Each row is a point on a landscape with many valleys, with its height.
A ball rolls from a point to the lowest of its 2 nearest points, and stops where none of them is lower. Distance is the straight distance between rows; heights are no part of it.
Z_841: [171 118 121 111 122 137 107 167 170 126 101 131 168 114 154 132  95 184
 172 141 128 122 142 154 171 162 167 200 158 121 150 120  62 121 123 161
 130 136 123 128  94 111 141 129 123 135 128 133  96 144 118  50  97 102
 106 122 141  83 148 182 174 149 121 118 184 123 124 147]  h=4.07
Z_373: [104  90 154 109 129 108 120 105  95 125 110  67 111 101 181 133 128 122
 169 100 188 139 135 101 108 150  78 139 136 127 117 154 131 225 127  68
 150 114 125 134 163 113 130 129 106 125 137 136 155  82 136 196 116 161
  95  86  89  67 127  60 157 121 148 119  94 100  99 115]  h=4.01
Z_760: [192 130 109 135 120 128 138 167 179 118 130 119 133 110  95 109 122 182
 161 149 123 136 105 142 184 151 187 152 151 113 163  94  74  83 125 141
 140 150 110  85  56 143 140 129 142 112 142 139 100 187 126  35 117 103
 115 104 127 102 144 184 137 134 135 146 153 109 146 143]  h=3.62
Z_266: [112 123 157 114 126  90 122 112 118 127  83 145  80 152  92 146 125  94
  96 130 129 127 140 104 124 155 115 139  68 119 111 175 191 216 113 130
 141 117 168 202 205 137 109 166  75 158 118  92 156 125 144 153 100 145
  86 111 101 163 114 117 127 116 144 187 126 124 161 149]  h=6.34
Z_412: [134 158 141 131 142 165  88 143 129 180 129 134 124 154 140 172 158 159
 123 108 142 132 160  84  90 133  87 168 133 124 148 144 107 127 105 131
 119  93 158 194 162 130 140 149 128 165 110 137 128  86 159 132 111 141
 122 173 140 108 108 112 140 142  88 131 169 145 138 169]  h=4.90
Z_345: [104 182 143 163 192 107  86 115 111 167 152 107  95 152 145 146 169 127
  43 114 160 153 132  39  88  68  73 115  64 115 142 129 119 119 149 132
  85  84 129 170 144 166 151 149 140 134 113 106 158  95 127 145 170 142
  84 163 133 135 114  96  94 101  58 146 121 136 180 175]  h=5.69
Z_267: [120 178 139 125 138 111 108 162 171 122  98 149 164 101 174  91 113 161
 119 119 172 131 138 118 118 102 134 166 122 116 165 124  82 116 129 179
 133 128 126  95 110 130 127 152 102 143 127 103 146 143  41 101  96 102
  98 112 131 108 141 205 128 139 107 105 137 113 173 187]  h=4.66
Z_358: [100 156 205 138 148 139 126 141 140 169 148 122 104 131 108 115 190 118
  86  95 129 118 145 108 110  97  96  91  99 105 130 139 140 111 127 114
 134 125 133 124 133 156 137 148 164 151 130 110 138 114 113 138 136 125
 121 116 167 160  85 102 105 112  80 172 104 143 153 139]  h=6.21
Z_76: [109 121 201 133 128  90 143 184 175 166 128 141 133 113 120  73 133 113
  90 105 177 140 102 112  85 138  69  86 129 127 113 137 197 170 116  98
 124 153 163 111 164 172  87 145  98 154  93  95 166 138  80 113 102 104
 115  62 115 126  81 154 128 154 153 142 108 146 127 125]  h=2.14
Z_247: [ 98  87  68 133 120 128 179  79 110  29 173 128 116 121  89  89 107 108
 143 160 129 132 158 163 158  83 122 128 127 109 149 113 157  78 128 136
 125 152 152 111 136 119 106  77  90 106 182 180 131 136 124 137 174 121
  96 174 123  80 165 176  75 143 131  75 124 138 114 150]  h=5.71
Z_139: [157 128 159 120  88 107 155 171 160 149 112 142 121 119  77 116 133 151
 138 110 115 158  74 111 144 176 162  96 102 135 120 130 138 152 121 104
 162 153 115 112  94 148  99 162 131 116 101  83  96 205 158  64 116 126
 157  78 152 161 106 106 151 125 169 165 130 108 154 116]  h=2.16
Z_840: [106 121 141 106  93 173  93 114 136 127 118 103 137 101 189 142  99  96
 154 102  91 102 164 165 112 150 184 142 125 183 143 175 115 197 104 158
 119  98 151 111 117 114 128 141 116 116 130 124 150 102 117 144  75  81
 121 145 121 156 141 109 160 125  90 115 116 108 152 103]  h=7.62
Z_186: [144 104 134 119 109 164  82 125 136 138 130  97 141 123 187 162  89 154
 178  94 113 119 148 118 126 167 135 186 144 167 140 175 100 179 102 114
 137 124 133 139 126 119 131 142 145 107 119 135  94 102 159 132  88 135
 118 151 128 117 127 106 183 142 131  91 131 107 127 118]  h=7.78
Z_565: [101  98 161  91 130  95 141  90 106 127  66 153 144 115 157 133 106 106
 143 152 126 140 145 168 120 102 155 134 109 128  98 121 108 161 156 160
 149  89  82 165 155  79 131 148 141 149 158  92 128 131 121 174 125 175
 147  86 116 123 153  95 129 117 140 135 113 124 115 125]  h=6.02
Z_844: [179 186 145 150 130 123  89 159 155 139 131 108  78 115 105 140 163 191
 160 109 159 122 137  82 172 167 151 143 144 113 163 177 135 150 117  77
 168 177 116 128 140 150 141 173  87 132 122 154 105 103 136 140 117 167
 103 104 137 117 125 104 181 149 166 142 108  97 160 154]  h=4.88
Z_726: [116 107 147  93 123 134  93 137 173 116 107 137 173 134 136 129 123 111
  58 155  88 119 145 153 127  98 117 160  92 137 119 130  96 100 115 159
  66  77 141 146  85 156 123 111 144 118  96  73 153 142 112  78 102  35
  98 129 118 181  61 190 114  92  86 132 131 142 138  82]  h=1.94
Z_761: [157 145 168 142 101  92 156 174 158 162  98 150 127  85 106 106 129 148
 147 120 180 166  76 123 125 156 144  78 118 123 119 119 120 139 147 106
 158 125 124  96 100 179 111 190 145 128  99 100 143 190 106  83 110 115
 149  59 148 142 123 118 125 121 161 178 109  94 174 121]  h=2.64
Z_827: [ 83  86 126 127  78  93 186 127  93  48 122 142 139 115  47 107 114 100
 152 153 155 153 132 149 107  95  85 118  89 128 103 137 161 120  94  99
 186 179 119 160 178 135  91 129  90 102 176 126  82 162 108 148 165 201
 154 124 114  81 118 146 142 143 177 117 129 130  88 163]  h=4.67
Z_631: [100 117 164 128 129 106 146 124 102 147 130 101 129 108 145 114 150 111
 149 110 177 137 101 109  98 130  83 110 160 110 106 138 154 165 134  74
 151 163 111 111 165 102 125 119 112 146 135 145 143  96 124 192 140 176
 144  78 108  75 120  78 149 146 182 115 104 134  72 126]  h=4.18
Z_105: [134 117 182 121 112  94 108 179 189 135  96 169 153 135 109 101 123 126
  74 129 121 127  87 120 115 138 112 136 142 116 123 129 173 134 101 104
 124 142 145 125 139 153  94 141  99 154  68  96 164 132 124  91  79  82
 117  75 114 178  48 189 120 143 183 156 114 136 121  85]  h=1.69
Z_514: [111  96 160  99 111  91 122 107 116 118  45 169 129 115 130 137 101 103
 150 133 134 136 147 164 112 154 145 126 106 131 106 148 157 202 130 143
 168  96 134 177 183 100 121 166  92 163 136  99 148 145 121 168 100 162
 134  84 101 131 153 103 152 136 164 160 131 117 133 136]  h=6.15
Z_963: [101 107 112 103 152 125 131  64 112 130 121 102 149 131 192 131 118  66
 111 140 125 134 138 132 110  98 121  99 145 132 105 143 131 150 167 117
  54  67 134 114 106 116 120  92 141 121 118 129 188 100 136 186 143  78
 111 124 112 140 141  97  75  94 111  97  87 140 101  76]  h=2.17
Z_942: [ 97 100 113 149 107 102 174 123  47 148 158  84 119  88 156  96 124 124
 164 153 154 160 106 127 114 119 120  83 122 135  93  96  90 128 167 109
 181 151  53  91 131  92 131 133 158 165 171 129 104 155 108 155 185 200
 168 114 144  77 169  51 129  92 130  90 118 132  65 126]  h=5.66
Z_498: [151 126 157 130 144  60 139 151 153 169 110 148 109 102 136 114 113 137
 115 132 194 186  96 104 140 147 114  88 119 105 119  99 132 176 193 103
 117  98 129 125 125 174 130 184 137 155  87 104 166 167 124  94 146 127
 105  52 124 118 153 113 101 119 142 162 129 120 180 135]  h=3.02
Z_438: [112 156  91 138 120 104 144  77  89  74 140 100  78 128 123 105 140 108
 122 116 178 169 126  96 172  97 164 107  98 144 135 133 161 173 141 113
 142 152 144 116 138 140 107 122  78  93 156 168 143 125 129 165 191 162
  92 129 106 108 178 116 123 136 138 119  76  95 156 157]  h=5.55
Z_119: [124 148  95 143 133 122 143 122  98 105 144 173 124 111 106  83 150 102
  97 138  95 106  53 147 127  92 149  90 160 102 119  77 136  54 135  97
 109 173  88  79  95 127 142  95 130 127 117 171 129 113 110 149 148 142
 170 112 115 170 106 150  68 132 178 114  61 132  98  60]  h=3.98
Z_622: [115 177 132 151 190 106  92 120 110 161 112 166 115 182 142 146 157 114
  22 128 132 148 124  64  90  71 107 144 105 104 130 125 130 135 147 146
  77  80 127 175 170 143 145 142 128 165  80 114 180  90 142 160 147 140
 100 133 119 145 120 116  90 116 113 139 116 144 163 160]  h=5.45
Z_265: [ 59  84 166 135  88 106 169 171 118  93 166 115 134 102  77  90 127 106
 131 128 156 144 129 119  78  96  27  87  92 129 113 143 171 113  77  94
 154 195 161 145 203 133  82 115 101 116 150 106 102 144  84 136 148 191
 119 116 129  81  85 167 144 156 164  92 121 157  74 166]  h=4.48
Z_302: [147 132 103 150 127  97 152 133  96 141 137 159 130 123  77 116 139 118
 102 161  90 120  61 142 129 105 158 107 110 108 105  66 107  36 141 116
 111 182  59 108  84 140 131 118 169 123 133 131  71 153 117 108 158 172
 178 131 137 168 107 143  88  94 160 144  96 130  92  67]  h=4.39
Z_491: [126 150 191 134 164  83 123 209 174 181 142 143 110 125 137  79 137 147
  75  96 209 136 109  69  99 138  61 108 125  94 151 126 181 178 147 134
 109 137 174 120 175 169 128 149  90 188  97 108 188 107  84  98 112 109
  71  93 118 107 114 125 128 173 117 151 151 143 159 206]  h=2.53
Z_653: [141 128  82 133 174 180 133 123 113 142 175 115 144 141 158 158 149 153
 152 136 120  72 143 152 157 126 149 173 191 107 140 100 100  63 164 155
  85 131 111 124 113  70 139  91 126 138 154 162 130  82 135 126 129  87
 138 164 143  95 167 120 124 144  93  89 164 148  87 124]  h=7.59
Z_802: [187 120 110 127 100 159 108 178 168 125 145 101 137 155 105 112 119 142
 113 127  50  77  97 154 185 162 208 149 129 162 151 124 121 107 102 150
 111 189 105  76  49 124 143  91 140  84 147 119  94 143 134  57 104  88
 136 119 114 183  94 139 157  97 106 159 132 122 147  96]  h=6.45
Z_336: [127 117 135 120 119 119 106 101 138 103  92 154  92 166 112 141 125 108
 101 121  92 123 115 109 150 126 153 149  84 155 125 160 163 182  99 131
 116 130 137 193 163 132 118 147  97 122 119  95 130 129 163 132 118 123
  91 129 111 183 106 137 133 107 138 153 109 124 165 110]  h=6.55
Z_989: [115  96 112 123 138 121  91  91  88 147 115 142 166 176 176 128  89  95
  74 121  88 141  89 126 113  97 148 161 150 153  93  94 138 166 146 143
  61 125  91 177 155  69 120  80 147 138 103 126 114  77 196 136 129 141
 157 164 125 127 112 122 108 146 145 106 124 166  88  86]  h=5.92
Z_607: [205 198  86 147 110 155  99 157 158 126 172  85 124 126 122 114 134 169
 123 145  90 133  74 120 186 141 214 113 138 177 168 112  99 116 113 127
 111 144 107  53  32 156 159 103 143  90 119 155 132 141 101  65 120  83
 129 119 129 178 108 132 143 110 123 154 127  81 165  76]  h=6.06
Z_503: [128 162 189 145 174  96 109 200 177 191 114 162 141 109 159  93 142 144
  60 119 190 135 144 104 103 108  62 113 141  65 143 110 135 123 174 150
 118  89 183 110 145 168 154 145 117 203  87  90 198 132  82 104 104 109
  91  73 137 104 133 137 120 145 104 150 168 149 152 199]  h=2.85
Z_260: [101 176 140 144 153 163  72 157 156 164 137 118 158 117 150 160 117 127
 105 114 159 138 138  71  32 115  44  98 124 162 162 191 139 144  47 128
 126 104 161 114 159 164 123 158 122 129  91 119 177  88  81 159  79 135
 137 160  85 104  69 150 169 136 126  98 112 125 135 127]  h=4.80
Z_927: [105 153 221 124 142 109  58 186 170 185  93 118 129 107 118 149 128 155
  69 133 130 106 145  89  81 149  95 118  56 101 145 177 121 151 107 156
 147  59 131 130 138 161 161 193 129 167  85  38 166 132 103 102  65 113
  96 104 127 195  74 116 149  79 105 179 126 111 193 147]  h=5.29
Z_951: [102 144 135 112 104 150 113 151 167 116  97 170 180 124 132 105 120 103
 101 125  83 137  80 158  64 102 130 108 140 149 120 119 123  82  76 154
  95 144 136  95  94 143 117 100 142 132  85 104 155 136  75 109  91  94
 196 140 109 158  79 199 109 141 145 110 108 144 125  64]  h=3.32
Z_904: [195 181  90 158 101 148 156 154 127 143 157 140 117 117  63 148 156 179
 146 145 113 145  66 103 133 158 126  91 134 130 128 114 100  62 116  84
 162 141 130  85  55 175 137 146 166 113 101 159  88 192 143  83 142 122
 167 143 172 151 106 125 131 110 153 157 138 105 138 105]  h=5.22
Z_304: [183 124 127 133 152 100 144 136 155 137  84 164 143 125  93 122 112 157
 129 173 106 135 129 171 180 123 185 134 158  76 141  44  63  63 192 162
 118 134  92 121  90 118 151 112 166 150 138 123 114 183 119  57 122 111
 155  90 115 120 162 195 107 128 133 170 186 122 136 147]  h=2.98
Z_765: [ 82 120 166 126 117 113 171 162 103 128 151 114 120  76  97  94 156 120
 156 117 195 141 118 112  79 130  36  86 135 105 100 135 166 129 114  84
 180 172 132 107 170 142  98 134  99 143 144 135 133 126  75 165 134 194
 134  84 114  64 103 107 142 149 173 117 106 141  67 146]  h=4.31
Z_735: [105 140 103 147 113 151 138 118  65 139 166  95 110 114 157 125 116 138
 159 120 117 127 112 121 105 131 145 131 122 158 114 136  86 121 124 116
 162 172  67 108 131  94 128 138 146 119 160 140  80 122 116 157 157 199
 152 165 137 104 158  80 161 120 133  88 103 115 105 131]  h=5.44
Z_103: [103 122 108 109  97 161 122 136 153 123 115 150 178 122 106 134 117  93
 105 151  64 141 109 172  87  95  95  92 108 149 109 128 117  69  91 147
  86  91 153 103  64 166 115  97 170 107  94  92 136 152  97  87  97  58
 168 154 131 172  75 192  88 108 104 114 128 136 129  62]  h=2.84
Z_770: [153 159 165 137 137 113 119 170 156 195  93 181 136 115 127 135 147 153
 113 135 166 134 145 137 123 137 114 128 163  69 131  91 125 127 170 144
 128  77 172 130 140 134 161 175 126 211  95 127 184 128 114 113 110 129
 138  78 144 123 159 140 136 149 129 162 184 154 152 164]  h=3.19
Z_570: [ 93 156 176 121 152 133  64 177 182 179 115 127 152 117 138 137 108 145
  73 111 169 129 169  92  49 141  55 106  99 135 155 187 150 181  78 155
 125  63 174 110 136 186 150 175 122 148  82  79 193  98  65 129  63  95
  97 122 103 146  66 135 156 106 106 137 133 120 177 146]  h=5.03
Z_256: [145  78  65 130 159 145 120  63  73  88 159 100 107 171 162 166 108 116
 152 154  94  82 142 136 172 117 158 161 134 150 120 110 115  99 139 143
 103 143  60 160 130  83 128  96 147  73 153 133  72 113 180 157 156 129
 115 185 118 130 155  93 102 102 120  92 111 130 102  88]  h=5.31
Z_535: [102 103 137 110 128  82 162  82  65 131  94 126 137  95 137 110 135 119
 172 193 160 164 142 168 114  88 122  84 114 111  82 110  82  93 162 134
 170  91  55 117 132  90 127 134 161 141 161  98 137 148  90 182 154 187
 168  83 123 108 146  72  94  87 130 112  92 125  85 121]  h=5.84
Z_967: [112 112  87 135  95  98 182 105  66  80 117 158 127 112  77 130 119 112
 177 143 148 167 115 143 112 134  93 105 124 132  95 126 169 137 119  91
 202 154 120 153 150 124 106 123 123 105 152 135 102 162 149 162 168 193
 167 140 132 111 142 102 128 133 190 126 130 135  92 131]  h=4.85
Z_542: [123  87 127 143 123 145 212 130  87 117 199 109 106 152 109  99 141 109
 140 115  90  78 121 161 152 146 161 103 115 153 115 103 153 103 147 104
 171 195 115  98 144 100 142 100 142 113 184 152  39 140 150 150 195 178
 162 140 146 145 155  67 142 106 101 141 120 135 113 145]  h=3.97
Z_474: [118  95 172 102 122  89  72 163 198  98 102 152 144 118 138 117 112 131
  74 156 117  84 130 139 157 134 128 178 129 131 132 125 123 134 112 132
  94  89 155 127 123 138 134 117  94 152  91  85 176 121 120  83  78  53
  77  94 116 206  79 198 124 106 136 152 126 136 143 103]  h=0.79
Z_394: [141  92 124 110  95 135 186 121 138 120 115 153 136 155  86 128 126  91
 162 122 102 144 127 166 151 153 129 112 132 137 104 119 164 121 125 122
 161 128 166 131 108 143 112 126 158 104 130 120 102 176 175 103 137 103
 163 124 152 151 143 137 113 140 120 146 155 146 123 123]  h=2.19
Z_31: [ 82 132  85 137 132 121 110  74 103 125 192  81 132 118 181 126  98  71
  99 123 126 175 125  87 101  89 108  92 120 181 112 142 143 167 146 110
  61 101 157 121 102 141 115  96 133  97 112 135 146  91 128 161 167  94
 125 180 122 136 125 117  88 109  92  91  95 138 116  94]  h=2.83
Z_661: [155  85  71 163 125 110 188 111  96  87 189 115  96 187  85 103 109 121
 123 125 102 130 106 131 198 137 174 139 107 153 117 103 162 109 144 110
 156 197 118 141 126 113 122  73 129  88 164 144  34 144 191 109 217 163
 112 157 151 138 166  95 134 110 126 130 125 146 140 144]  h=4.49
Z_320: [ 65 125 199 114  98 131 137 188 181 115 151 115 153 115 170  62 115 117
  72 101 138 111 168 152 107  76 136 155  76 167 138 148 113  97 110 194
 119 149 124  94 149 122 102 126 124 132 173  67 119 137  29  87 125 111
  96 123 133 109 117 183 143 115  56 106 121 135 164 197]  h=5.25
Z_461: [ 97 171 166 156 155 134 104 140 124 172 172  98  91 111 129 138 184 148
  88 113 144 137 139  74  65  75  55  85  67 107 123 129  85  78 131 140
 124 101 120 140 124 166 150 168 172 165 118 100 111 121  96 125 167 156
 117 166 166 128 108  87 109  97  50 143 112 134 168 172]  h=5.95
Z_181: [137 119  83 109 152 156 101 116 116 123 128 140 186 114 155 176 122 180
 156 177 144  96 170 151 105 107 105 182 180 101 128 112  53  44 140 151
  89  94  84 132  96  78 143  98 160 140 133 149 144  88 106 133  99 120
 157 175 130  72 135 147 126 135 120  75 172 129  68 110]  h=7.74
Z_391: [142 150 102 122 107 158  92 119 138  88 120 154 157 127 113 141 125 103
 165 118  79 106  82 143 114 142 124 117 167 142 122 157 138 126  67  83
 136 150 124 110  93 132 156 109 136  86  94 154 133 103 132 167  97 121
 175 132 110 158  71 143 134 150 201  90  97 120 112  38]  h=4.06
Z_206: [106 143  82 125 153 111 151  54 125  37 105 155 108 133  90 118 138 146
 134 142 176 148 163 136 168  77 123 152 123  85 144 121 147 114 138 156
 128 115 159 145 149 117 124 108  76 111 168 171 174 126 126 161 167 123
  73 141 119  90 162 198  83 158 149 107 134 133 147 196]  h=6.01
Z_115: [138 106 117 128 133 132 184 124 141 140 147 134 109 142 127 103 135 130
 156 105 138 134 153 155 191 149 185 145 161 102 152  93 152 146 184 140
 141 133 162 124 141 100 127 125 123 154 157 162 128 145 163 113 145 117
 118 120 154 114 201 123 138 165 111 151 173 153 132 182]  h=3.76
Z_943: [106 150 119 119 136 161 104 107 132 164 114 121 139 107 145 168 134 106
 146 122 152 133 132 108  43 140  60  75 155 142 123 184 148 154  76  85
 137  93 153 103 129 162 134 158 139 114  95 166 177 101 122 197 109 129
 154 143 105 117  90 111 144 111 155 103  89 125 114  75]  h=4.58
Z_240: [129 151 109 139 120 131 115 102  86 119 160  45  93 106 164 144 139 126
 172  83 171 158 125  76 113 159  90  99 132 149 131 168 150 200 117  58
 154 124 142 116 123 138 137 124 119  84 120 166 130  85 142 191 137 163
 100 153 120  85 142  62 162 135 144 100  96 102 131 134]  h=3.75
Z_561: [104 126 105 133 118 112  99  87 116 107 166  80 112 126 166 131 105 107
 120 110 155 182 107  75 108 120  93 106 107 184 117 154 149 193 134  88
 106 123 143 133 107 162 118 111 123  78 105 148 130 103 140 150 153 124
 111 150 114 131 106 115 140 127 157  95  92 127 130  92]  h=3.33
Z_763: [136 142 142 115 123 127 102 173 175 130 104 155 158 110 154 129 112 177
 147 122 166 120 157 119 141 124 109 198 147 105 156 135 101 124 106 147
 131 118 154 149 140 116 133 148  91 149 123 127 129 130 102  87  87 138
  83 124 142  77 128 185 168 170 118 105 178 148 113 193]  h=4.38
Z_427: [ 94  74 166 105 128 155 161  99  96 119 161  81 109 125 160 116 167 105
 148 100 154  93 184 138 131 120 111 123 141 105 140 126 116 128 159 119
 132 123 156 121 159  88 113  91 129 135 174 128 124  94 147 181 151 137
 115 134 139  85 159  52 137 144  65 129 142 142  80 183]  h=2.88
Z_847: [185 120  97 108 140 172 116 140 149 123 124 111 135 175 104 181 119 131
 144 167  34  53 142 170 184 170 211 163 127 151 146 112 103  98 119 181
 106 141 115 125  92 106 152 112 149 104 151 125 111 154 159  57  85  61
 142 127 103 174 135 137 126  90  63 162 169 117 132  93]  h=6.82
Z_826: [138 123 154 107 123 130  99 170 168 163 105 142 131 139 129 143 114 175
 133 104 161 133 136  94 114 161  70 190 127 119 132 153 151 171 106 131
 132 121 171 194 187 125 107 157  93 147 106 111 130 124 161  92  87 140
  98 145 139  93 110 153 173 162 138 136 192 156 115 179]  h=4.62
Z_720: [111 120 122 118 129 145 133 100 130  94 122 164 124 147 117 117 140 115
 126 120 106 105 130 148 153  91 137 158 133 123 138 135 141 117 103 133
 100 163 118 152 153 106 121 108  94 120 151 142 119 101 140 150 133 131
 115 142 121 153 124 148 130 148 133 120 103 141 119 124]  h=6.80
Z_494: [175 147  90 151 122 127 148 130 103 150 146 144 115 152  85 150 146 156
 145 154  82 123  81 110 131 146 135 120 115 123 116 106  88  57 125 102
 149 157  77 119  88 148 134 133 187 114 121 137  55 170 157  82 164 153
 171 153 160 156 119 129 113  98 136 138 129 127 110 107]  h=4.82
Z_751: [129 139 142 129 163 138  95 121 104 186  94 155 136 186 149 164 138 128
  72 120 111 136 153 102  89 124 123 163 119 124 123 120 121 147 143 151
  98  75 149 201 181 119 137 136 139 168  93 114 140  89 188 148 122 149
 136 153 135 130 110 111 106 130 109 153 147 144 141 138]  h=5.18
Z_435: [161  81 125 121 158 154 138 146 154 131 145 130 153 136 134 151 135 151
 139 145 103  59 172 175 202 146 175 182 189  97 139 104 108  82 170 149
  79 138 136 120 119  91 152  91 112 147 147 152 137 106 135  97  95  61
  97 127 133 138 149 149 132 147  96 140 168 143 103 117]  h=7.40
Z_681: [123 142 101 126 125 121 121 127 142 109  93 193 174 118 110  93 140 100
 112 126 108 141  67 172 115 104 139  90 179 105 127  80 137  84 134 121
 105 140 118  81  89 139 144  90 132 134  96 148 162 130 104 131 104 103
 199 103 112 165  98 187  94 156 183 129  98 124 108  67]  h=3.66
Z_752: [125 164  52 143 119  83 160  68  81  88  97 171  97 136  42 126 145 111
 153 137 139 171  98 122 126 113 106  87 126 109 110 119 204 137 126 115
 179 159 118 158 168 132 112 135  82 109 145 163 134 153 157 185 171 184
 166 145 115 104 147 129 115 144 194 138 114 123 118 142]  h=5.04
Z_219: [114 104 133 129 128 147 178 128 112 100 163  90  89 130 142  98 156 120
 145  85 167 117 163 119 159 123 135 154 141 110 158 118 138 130 142 132
 138 142 164 133 173 103 112 102  96 133 179 166 117 105 141 140 172 156
  97 145 137  60 178 111 145 174 102 119 161 137 108 219]  h=3.30
Z_466: [141 159 147 135 108 120 114 167 122 130 134 115 102 115 157 112 126 168
 151  96 148 152  94  98 130 139 158 149 117 144 147 149 102 161 121 114
 154 186  86 138 146 108 119 154 112 128 137 121  74 122 130 115 137 190
 129 127 139  85 154  97 179 158 155  98 126  96 145 168]  h=5.17
Z_850: [138 119 165 114  82 146 159 175 156 158 123 138 141 141  92 117 144 132
 137  99  99 128 105 132 131 160 141 125 118 133 133 128 143 128 112 127
 154 156 148 128 118 134 117 142 137 138 129 102 100 161 156  72 113 122
 162 126 160 138 112 132 155 151 119 153 160 141 138 159]  h=1.46
Z_795: [112 180 119 125 119 177 111 125 150 133  91 137 151  98 152 154 123 125
 141 146  88 109 188 174 110 130 194 125 129 149 148 159  90 136  96 195
 134  62 152  83 101 120 140 156 120 147 143 128 180 123  73 137  68  59
 122 136 145 150 162 155 133 113  73 113 134  91 183 121]  h=7.41
Z_237: [166 143 176 139 134 117  80 153 174 139 127 101 103 119 110 154 129 171
 141 117 154 114 121 104 148 191 111 134 145 123 146 187 145 171 106  36
 159 140 120 120 117 166 130 171 118 118  95 151 118 111 147 125  97 133
 100  92 117 151  83 106 180 123 206 151 106  98 136  84]  h=4.60
Z_379: [126  59 144 116 141 170 181 116  86 125 194  73 122 161 144 140 139 115
 175 114 123  51 176 177 143 149 139 139 132 145 124 102 120  92 152 130
 159 164 118 123 149  85 119 103 156 107 193 127  57 136 153 155 158 144
 149 158 139 107 169  49 141 121  63 120 148 132  85 164]  h=3.43
Z_539: [183 115  76 114 158 129 136  72 112 133  95 139 131 179 155 167 106 128
 162 155  90 144 145 155 172 171 196 141 149 131 126  92 111 135 174 173
 112  79 102 166 117  95 135 130 164 138 123 138  99 157 194 124 121 110
 172 148 130 144 199 117 105 118 124 151 169 118 123  99]  h=2.99
Z_41: [183 118  93 124 153 103 133  95 129 141  89 144 124 128 136 152 115 135
 156 182 101 139 123 150 170 143 193 115 161 100 135  84  67  97 171 157
 107 106  73 127  87 119 154 138 191 122 121 141 108 171 140 107 128 124
 168 115 113 140 170 145  94 115 135 157 147 108 130  80]  h=2.24
Z_507: [163 150 122 142 107 121  93 160 168  89 127 129 136 108 112 132 127 159
 166 120 146 132 104 130 149 165 114 143 161 126 132 159 142 128  85  66
 154 146 122 113  85 164 134 133 113  85  73 147 119 126 135 111 105 124
 118  97 116 136  89 143 162 149 207 128  98 109 124  76]  h=4.37
Z_914: [101 136 152 136 122 166 162 131 124 139 171 118 109  94  97 119 174 125
 139 114 126  91 157 144 138 100 131  93 128 117 137 134 131  73 124 108
 136 158 136  88 105 135 129 127 145 115 181 148 112 121  95 141 154 126
 129 134 164 166 122 124 103 101  83 144  83 134 131 131]  h=6.49
Z_640: [162 137 124 112 140 167 110 152 160 130 117 122 148 123 132 168 131 156
 127 166  68  80 169 187 150 152 181 157 139 124 138 125  69  89 132 188
  94  89 130 111  92 126 159 127 150 145 144 124 148 131  98  88  84  54
 126 125 133 166 142 155 125 105  82 140 168 108 142 100]  h=7.14
Z_648: [ 85 129  86 140 114 153 114 103  85 120 129 150 180 146 155 131  84 101
 113 115  93 150  94 135  65  97 113 134 170 164 108 120 137 123 100 150
 103 143 122 144 163  67 111  75 130 134 111 130 136  99 141 155 122 158
 185 176 111  99 109 144 137 165 166  78 131 169  74  91]  h=6.10
Z_867: [ 89  89  82 145 117 131 158  93  95  94 206  79 106  87 135 120 115 113
 149 128 146 155 158 119 141 103  82 120 101 142 129 143 127 118 151 119
 117 138 152 111 107 139  98 101 110 104 165 154 119 124 106 121 181 116
  92 184 137  84 152 138  99 131 107  65 137 148  92 153]  h=5.38
Z_255: [104 124  96 123 147  93 137  61  87  74  81 127  99 123 144 122 107 137
 136 130 191 173 173 115 147 103 125 160 133 105 136 117 131 157 161 163
 128  75 118 169 164 111 113 128 103 122 152 137 163 130 143 154 166 149
  89 135 105  68 187 157 116 138 125 117 139 117 142 188]  h=6.00
Z_262: [119 123 133 122 114 185 104 112 127 140 133 112 154 145 139 166 122 101
 145 112  92  96 112 121  74 154  91 104 173 156 102 184 152 153  79  68
 132 131 156 118 127 134 145 123 160 107  86 171 137  91 157 194 101 112
 160 146 123 161  67 113 139 139 174  93 105 141  95  47]  h=4.35
Z_72: [ 82 130 135 121 111 138 137 149 142 127 146 134 151 114 152 101 108 121
 112 117 138 142 147 144 109  96 130 145  87 148 123 126 100 108 130 176
 110 134 122 117 119 118  99 126 127 127 164 112 118 142  77  92 140 122
 115 143 138  90 154 165 124 131  85  95 128 135 143 170]  h=4.97
Z_675: [113 139 115 146 153  82 127  92  96  98 113 107  79 127 154 112 121 114
 103 104 191 180 140  63 152 106 121 146  85 128 134 132 149 198 153 144
 107  92 143 170 166 130 117 140  94 124 153 123 164 122 132 154 169 155
  64 122 102  88 170 124 112 128 108 137 130 104 172 200]  h=5.82
Z_77: [139  55  98 120 166 148  91  89 101 123 133 116 145 188 182 174  90  98
 108 151  80  83 137 156 172 116 164 175 143 143  97  97 110 128 160 150
  54 127  80 165 136  79 119  83 147 102 120 125 108  87 186 144 114  93
 119 161 117 143 135 107 110 117 109 107 126 143  98  77]  h=5.64
Z_949: [101 124 128 122 121 170 144  95 102  95 131 149 125 145 103 123 135 108
 134 144  81  64 144 180 139  98 145 124 130 120 130 134 130  59  95 151
 131 168 105 125 133 101 128 110 123 101 193 147 104 117 115 167 143 148
 149 158 123 166 113 129 109 107 114 115  89 129 119 109]  h=6.76
Z_161: [139 179  38 166 110  96 139  80  73  59 137 116  82 136  86 119 122 119
 133 119 144 179 103  80 134 121 117  82 127 138 108 145 197 158 117 103
 153 173 135 140 145 151 110  93  77  76 119 174 135 120 146 184 184 184
 121 151 109 110 153 127 117 145 205  96  86 113 132 116]  h=5.26
Z_559: [207 191  63 150 113 177 148 140 134 125 181 100 136 121 110 155 137 157
 163 143  82 118  87 134 162 169 168  97 162 157 142 115 112  89 115  94
 139 124 136  50  38 163 172 106 164  92 100 182 108 148 136  97 131  75
 158 139 160 172 117 124 127 127 122 142 135  98 146  74]  h=5.67
Z_118: [128 115 225 107 116 137  86 170 156 182  89 124 128 123 131 150 138 138
 104 130  82  94 163 128 105 155 126 141  81 121 123 158 100 136 113 161
 139  94 123 143 146 134 148 178 155 165 108  57 124 133 131 103  84 120
 121 123 147 176 101 105 143  87  83 170 141 126 161 123]  h=5.56
Z_997: [146 133 141 128 126 132 152 130 139 163 116 150 107 112 117 127 155 124
 164 104 144 136 162 155 149 173 146 108 166  94 146 100 148 161 167 148
 161  85 182 136 139 122 146 155 119 179 135 152 161 135 154 128 117 116
 137 110 169 110 188  90 131 160  97 161 189 145 143 177]  h=3.58
Z_145: [165  88  66 139 163 136 145  73 112  92 151  99  93 190 121 126 108 123
 139 142 102 109 134 141 215 131 207 167 128 147 131 111 131 120 155 146
 123 166  82 162 132  93 138  94 135  82 165 160  59 137 181 126 184 140
 104 158 117 133 178 112 109 114 121 117 121 121 137 123]  h=4.94
Z_473: [174 104 112 102 122 147 157  80 117 149  89 152 147 169 117 165 118 104
 152 140  69 124 149 174 147 182 171 121 131 137 105 100 143 138 159 151
 130  78 161 161 124 119 119 129 172 128 108 113 108 162 199 123 119  92
 171 130 158 183 174 107 100 115 102 172 164 138 131  97]  h=2.95

Call two points neighbours if one is among the 2 nearest of the other. Go from one point of each pair to the other, from neighbour to neighbour, staying as low as possible. Name the highest point that can't be avoided.
Z_474, Z_41 => Z_770
Z_391, Z_850 => Z_358
Z_41, Z_850 => Z_539
Z_41, Z_427 => Z_115

Where does a ball stop that starts at each point below?
Z_648 => Z_427
Z_795 => Z_474
Z_949 => Z_41
Z_438 => Z_963
Z_435 => Z_474
Z_119 => Z_474
Z_997 => Z_474
Z_751 => Z_41
Z_72 => Z_41
Z_320 => Z_41
Z_118 => Z_391
Z_720 => Z_391
